Points on a hilly landscape, in no order, each with its height.
A ball rolls from a point to the lowest of its 2 nearest points, and stops where none of them is lower. Distance is the straight distance between rows; heights are no part of it.
J_302: [127 168 145 123 147 164 174 145  93 156 121 109 122 115 139  76 138  95
 125 114 113]  h=489
J_392: [128 141 168 163 101 134 112  86 170  78 139 108 118 126 139 150 114 128
 163 118 167]  h=272
J_241: [114 123 101  82 139  96 106 140 156 144 108 157 128 142 138 110 124 133
  95 111 122]  h=672
J_172: [106 155  82  90  82 138 132 180 117 147 104  87  82 158 105 110  76 109
 103 120  91]  h=562
J_757: [129 155 120 111 107 159 164 132 101 106 136  72 119 126  78 110 106  67
  89 140  60]  h=647
J_233: [108 160 122 142 113 128  96 112 146  91 103 103  96 142 149 149 112 169
 165  98 198]  h=143
J_653: [ 88 101  82 122 138 130 136  73 116 131 140 166 119 129 151 122 166 122
 152  88 116]  h=248
J_891: [107 125 124 146 104 155  93 127  94 101 104 147 190 153  86 193 144 144
 140 139 123]  h=577
J_936: [105 150  70 146 116 153 164 158 142 115  75  82  74 125 131 116  81 139
 169  90 179]  h=659
J_194: [119  83  92 143 132 134 179 158 114 128 176 139 120 110 118 141 104  64
 110 138  65]  h=555
J_766: [136 145 160 141  79 148 183 154 131 120 113  55 127 106 106 117  90 104
 133 145 123]  h=657
J_365: [160 115 139 158 112 151 146 104  58 122 146 107 125 101 140 139 140 146
 213 157 181]  h=705
J_138: [140 163 185 163 136 191 105 109  53 124 127 127 158 153 122 155 169 137
 152 140 150]  h=491
J_690: [147 161 114 122 151 159 137 163  61 135 107  87 155 110 100 114 137 165
 149 153 123]  h=691
J_316: [123 153 126  76 114 128 118 120 185 120 118 118 118 131 139  91  84  92
  90 113 107]  h=629
J_386: [105  77 116 138 141  52 125 137 183 132 103 182 101 151 168 137  98  97
  90 130 142]  h=502
J_632: [114 180 194 133  95 142 186 134 156 123  87  93  87 135 146  91  72  87
  92 101 122]  h=238
J_475: [140 105 130 143 185  87 100 153 162 141 128 191 121 171 160 157 124  98
  96 115 149]  h=561
J_393: [145 116 135  86 137  72  59 129 161 133 111 167 165 141  93 132 152 170
  89 160 149]  h=106
J_782: [122 111 122 136 106  75 118  97 204  91 136 126  93 117 127 142 116 143
 154 122 176]  h=368
J_839: [145 138 134 154 195 130  83 143 127 119 142 163 102 176 166 169 132 125
 122 101 180]  h=611
J_305: [131 138 178 142  77 159 161  68 147 105 143  75 149  89 107 108 137 120
 172 138 117]  h=648
J_616: [136 146 130 155  99 134 157 155 138 123 104  72 114 110 132 124 100 134
 178 125 179]  h=630
J_808: [131 185 234 126 101 146 164 102 143 130 100 104 141 122 137  89 121 104
 104 107 113]  h=344
J_921: [164 118 164 169 131  96 138 197 196 107 152 114 132 133 126 153  62 108
  89 152 135]  h=470
J_588: [123 107 157 130  65 157 181 106 141 132 147  91 150  91 129 102 106 104
 141 141  76]  h=619
J_507: [ 87 105  67  86  75 105 123 105 133 128  84 132 139 121 104 122 142 167
 118 125 106]  h=668
J_798: [114 126  85 120 180 127 156 169  83 180 144 156 107 116 159  99 143 128
 144 113 123]  h=427
J_601: [108 124 138 107  78 141  91 163 103 128 115 158 171 152  98 161 108 100
  86 147  80]  h=512
J_424: [ 96  79  92 138 107  52 120  88 186 117  95 156 103 133 141 135 136 134
 124 140 155]  h=439
J_395: [138  84 103 181 137  86 116 130 115  98 128 126 130 136  98 200 144 147
 155 150 181]  h=406
J_931: [148 119 140 111 104  96 122 159 158 163 132 104 136 111 128 110 135 163
 152 133 158]  h=582
J_413: [107 114 172 105  82 154  89 102 140 129 114 186 190 145 119 153 124 110
 112 145  89]  h=465
J_34: [169 113 107 163 188 118 181 163 116 138 153 112  92 116 159 116 105  90
 176 127 165]  h=750
J_875: [111  82 104 111  76  79 112 106 161  98 105 145 161 125  84 157 132 132
 104 158 103]  h=639
J_897: [155 120 116  81 133 113 124 156 113 191 132 115 158 108 125  92 163 180
 129 135 113]  h=631
J_911: [ 94 156 118 109  92 164  96 167  73 112  89 123 178 144  97 151 127 148
 114 138  97]  h=545
J_481: [169 154 157 107 183 127  67 129 153 138 135 155 152 154 135 117 147 134
  94 118 133]  h=239
J_394: [135  82 109 134 169 110 146 111 102 172 168 164 111 126 165 116 167 124
 160 110 134]  h=347
J_802: [118 169  99 109 130 169 179  90 142  90 120  88  99 116 101  91 116  67
  96  94  80]  h=627
J_444: [102 145  96 103 191 117  90 138 120 152 113 180 114 149 157 121 148 170
 107 102 118]  h=696
J_181: [174 130  81 131 179 116 155 163 129 142 141  85 101 107 123 107 125 146
 160 126 170]  h=774
J_641: [103  83  90 137 150 137 142  77 129 115 167 189 143 121 121 141 162  76
 123 108  72]  h=325
J_888: [155 135  92 151 159 120 113 162 119  82 124  96 152 130  82 169 125 143
 141 142 158]  h=452
J_270: [128 121 167 116  60 113  78  90 153 116 132 128 168 115 102 146 158 169
 163 150 144]  h=471
J_254: [174 137 188 165 112 147 171  94 104 124 156  78 125  90 126 106 138 123
 186 155 159]  h=678
J_606: [131 145 207 160  79 140 180 160 133 111 133  85 143 133 111 125  67 101
  84 159  92]  h=680
J_166: [166 167 173 111 173 145  86 121 114 170 149 121 132 140 162  93 168 172
 125 115 148]  h=377
J_96: [145 186  99  90 201 172 126 138  93 142 117  86 131 104 103  96 153 181
 112 133  86]  h=719
J_909: [ 98 124  99 161 141 145 193 167 122 113 147 117  86 117 144 124  78  53
 124 119 102]  h=581
J_145: [124  67 148 168  92  79 121  80 146 131 149 147  84 127 172 162 150 146
 156 132 193]  h=600
J_585: [127  94 130 178 117 120 137 110 151  82 146 125 139 126 115 181 112 116
 158 137 138]  h=350
J_974: [133  79 150 127  77  69 103  76 163 134 146 139 124 107 125 135 180 169
 150 147 164]  h=539
J_792: [111 139  76  90 114 161 158 151 102 154 127 103 106 115 119  87 123 106
 118 113  92]  h=531
J_72: [101 110  41  99 126 120 135 116 125  97 122 131 132 124  94 137 137 122
 110 113  89]  h=692
J_344: [156 131 180  86 140  90  55 108 198 136 140 168 142 132 124 109 134 141
 109 137 164]  h=285
J_219: [123 149 128  87  58 126 128 160 172 142  93  92  97 137 129 106  66 116
 108 126 122]  h=592
J_945: [136  83  97 132 154 107 172 192  55 192 146 170 133 106 145 120 151 111
 157 158 120]  h=482
J_265: [161 103 158 149 131 104 151 179 156 155 151 116 136 117 146 131 105 113
 132 136 141]  h=526
J_48: [136 104 158  84  83 123  91  84 142 150 138 160 188 117 112 122 162 146
 128 138  97]  h=388
J_518: [103 141  63 135 139  82 114 136 168  94  84 115  76 144 128 147 106 177
 145 107 201]  h=267
J_704: [ 94  99  52 149 204  97 124 118  76 131 116 161  98 135 133 154 175 182
 128 129 125]  h=688
J_940: [120  75  94 143 138 113 157 152  90 145 142 162 149 120 118 151 149  99
 134 139 102]  h=522
J_922: [110 125 146  73 112 114  58 103 131 148  96 180 169 150 132 124 145 176
 113 139 137]  h=264
J_733: [152 112 188  95 102 102  96 116 202 146 147 159 164 116 136 106 109 118
  96 150 113]  h=384
J_130: [ 96 204 113  94 159 175 105 147  87 127 116 146 133 140 119  98 142 113
  71 110  78]  h=763
J_87: [149 108  94 161 156 144 180 132  61 132 148 142 101 106 156 124 132 110
 209 145 153]  h=727
J_932: [128 140 128 100 109 146 135 197  69 184 111 107 160 117 132 106 134 167
 142 143 113]  h=666
J_547: [113  95 119 150 103  99  99 136 145  87  96 167 168 159  88 205 117 129
 111 157 136]  h=610
J_794: [146  94 126 162 145  90 140 132 203  84 156 133 128 127 120 160  87 101
 102 129 119]  h=413
J_128: [ 93 124  34 121 128 136 158 142 139 102 102 112  90 127 116 130 102 114
 136  93 128]  h=684
J_363: [146 124 143 146 153 162  92 127  49 145 146 139 139 141 136 168 171 188
 156 144 164]  h=546
J_6: [130 105 163 153 112 156 154  91 158 111 164 139 162 115 127 131 109  90
 113 138  69]  h=586
J_448: [103 176  93 139 158 157 173 147 133  98 109  98  73 139 124 103  91  56
  99  93 116]  h=604
J_59: [182 143 178 114 149 145  79  70 149 138 184 125 131 124 145  99 181 144
 127 116 145]  h=476
J_252: [136 143 174 118  73 144 136 119 146  99 138  95 147 135  89 124  81  88
  71 153  62]  h=669
J_832: [138 163 121 160 201 169  89 107  90  90 140 123  98 156 150 153 148 149
 133 102 174]  h=649
J_627: [124  88 184 134 108 112 129 107 187 149 152 185 140 134 175 120  95 115
 112 126  99]  h=256
J_387: [160 129 171 140 142 151 129  61 160 119 174 121 145 118 135 109 153  99
 130 116 103]  h=543
J_378: [139 167 202 147 131 165 134 124  96 144 117 117 154 136 142 110 145 111
 134 120 127]  h=430
J_336: [ 93 195 149 126 122 180 121 135  76 107 117 146 146 146  90 129 136  69
  67 124  75]  h=779
J_156: [106 185  95  84 180 172 129 135 106 162 120 130 112 116 147  77 150 161
 115  96  90]  h=737
J_135: [145  98 126 121 147 111 103 128  66 187 137 143 131 118 143 139 189 225
 150 152 152]  h=601
J_812: [116 111  98 121 186  94 103 125  92 175 113 153  88 133 167 139 170 218
 123 124 148]  h=651
J_602: [133 154 135 168 153 150 121 105 102 100 134 101  68 141 179 139 124 133
 168 101 209]  h=679

For each start below, name the point where the ball stops.
J_757 => J_653
J_875 => J_48
J_34 => J_481

Call two points neighbours if one is among the 2 nearest of the other. Go from one point of each pair to the other, from neighbour to neighbour, staying as low as possible. Name the highest point that can't be avoided.
J_481 and J_616 => J_72
J_393 and J_481 => J_344
J_627 and J_481 => J_733
J_393 and J_233 => J_145
J_653 and J_616 => J_606
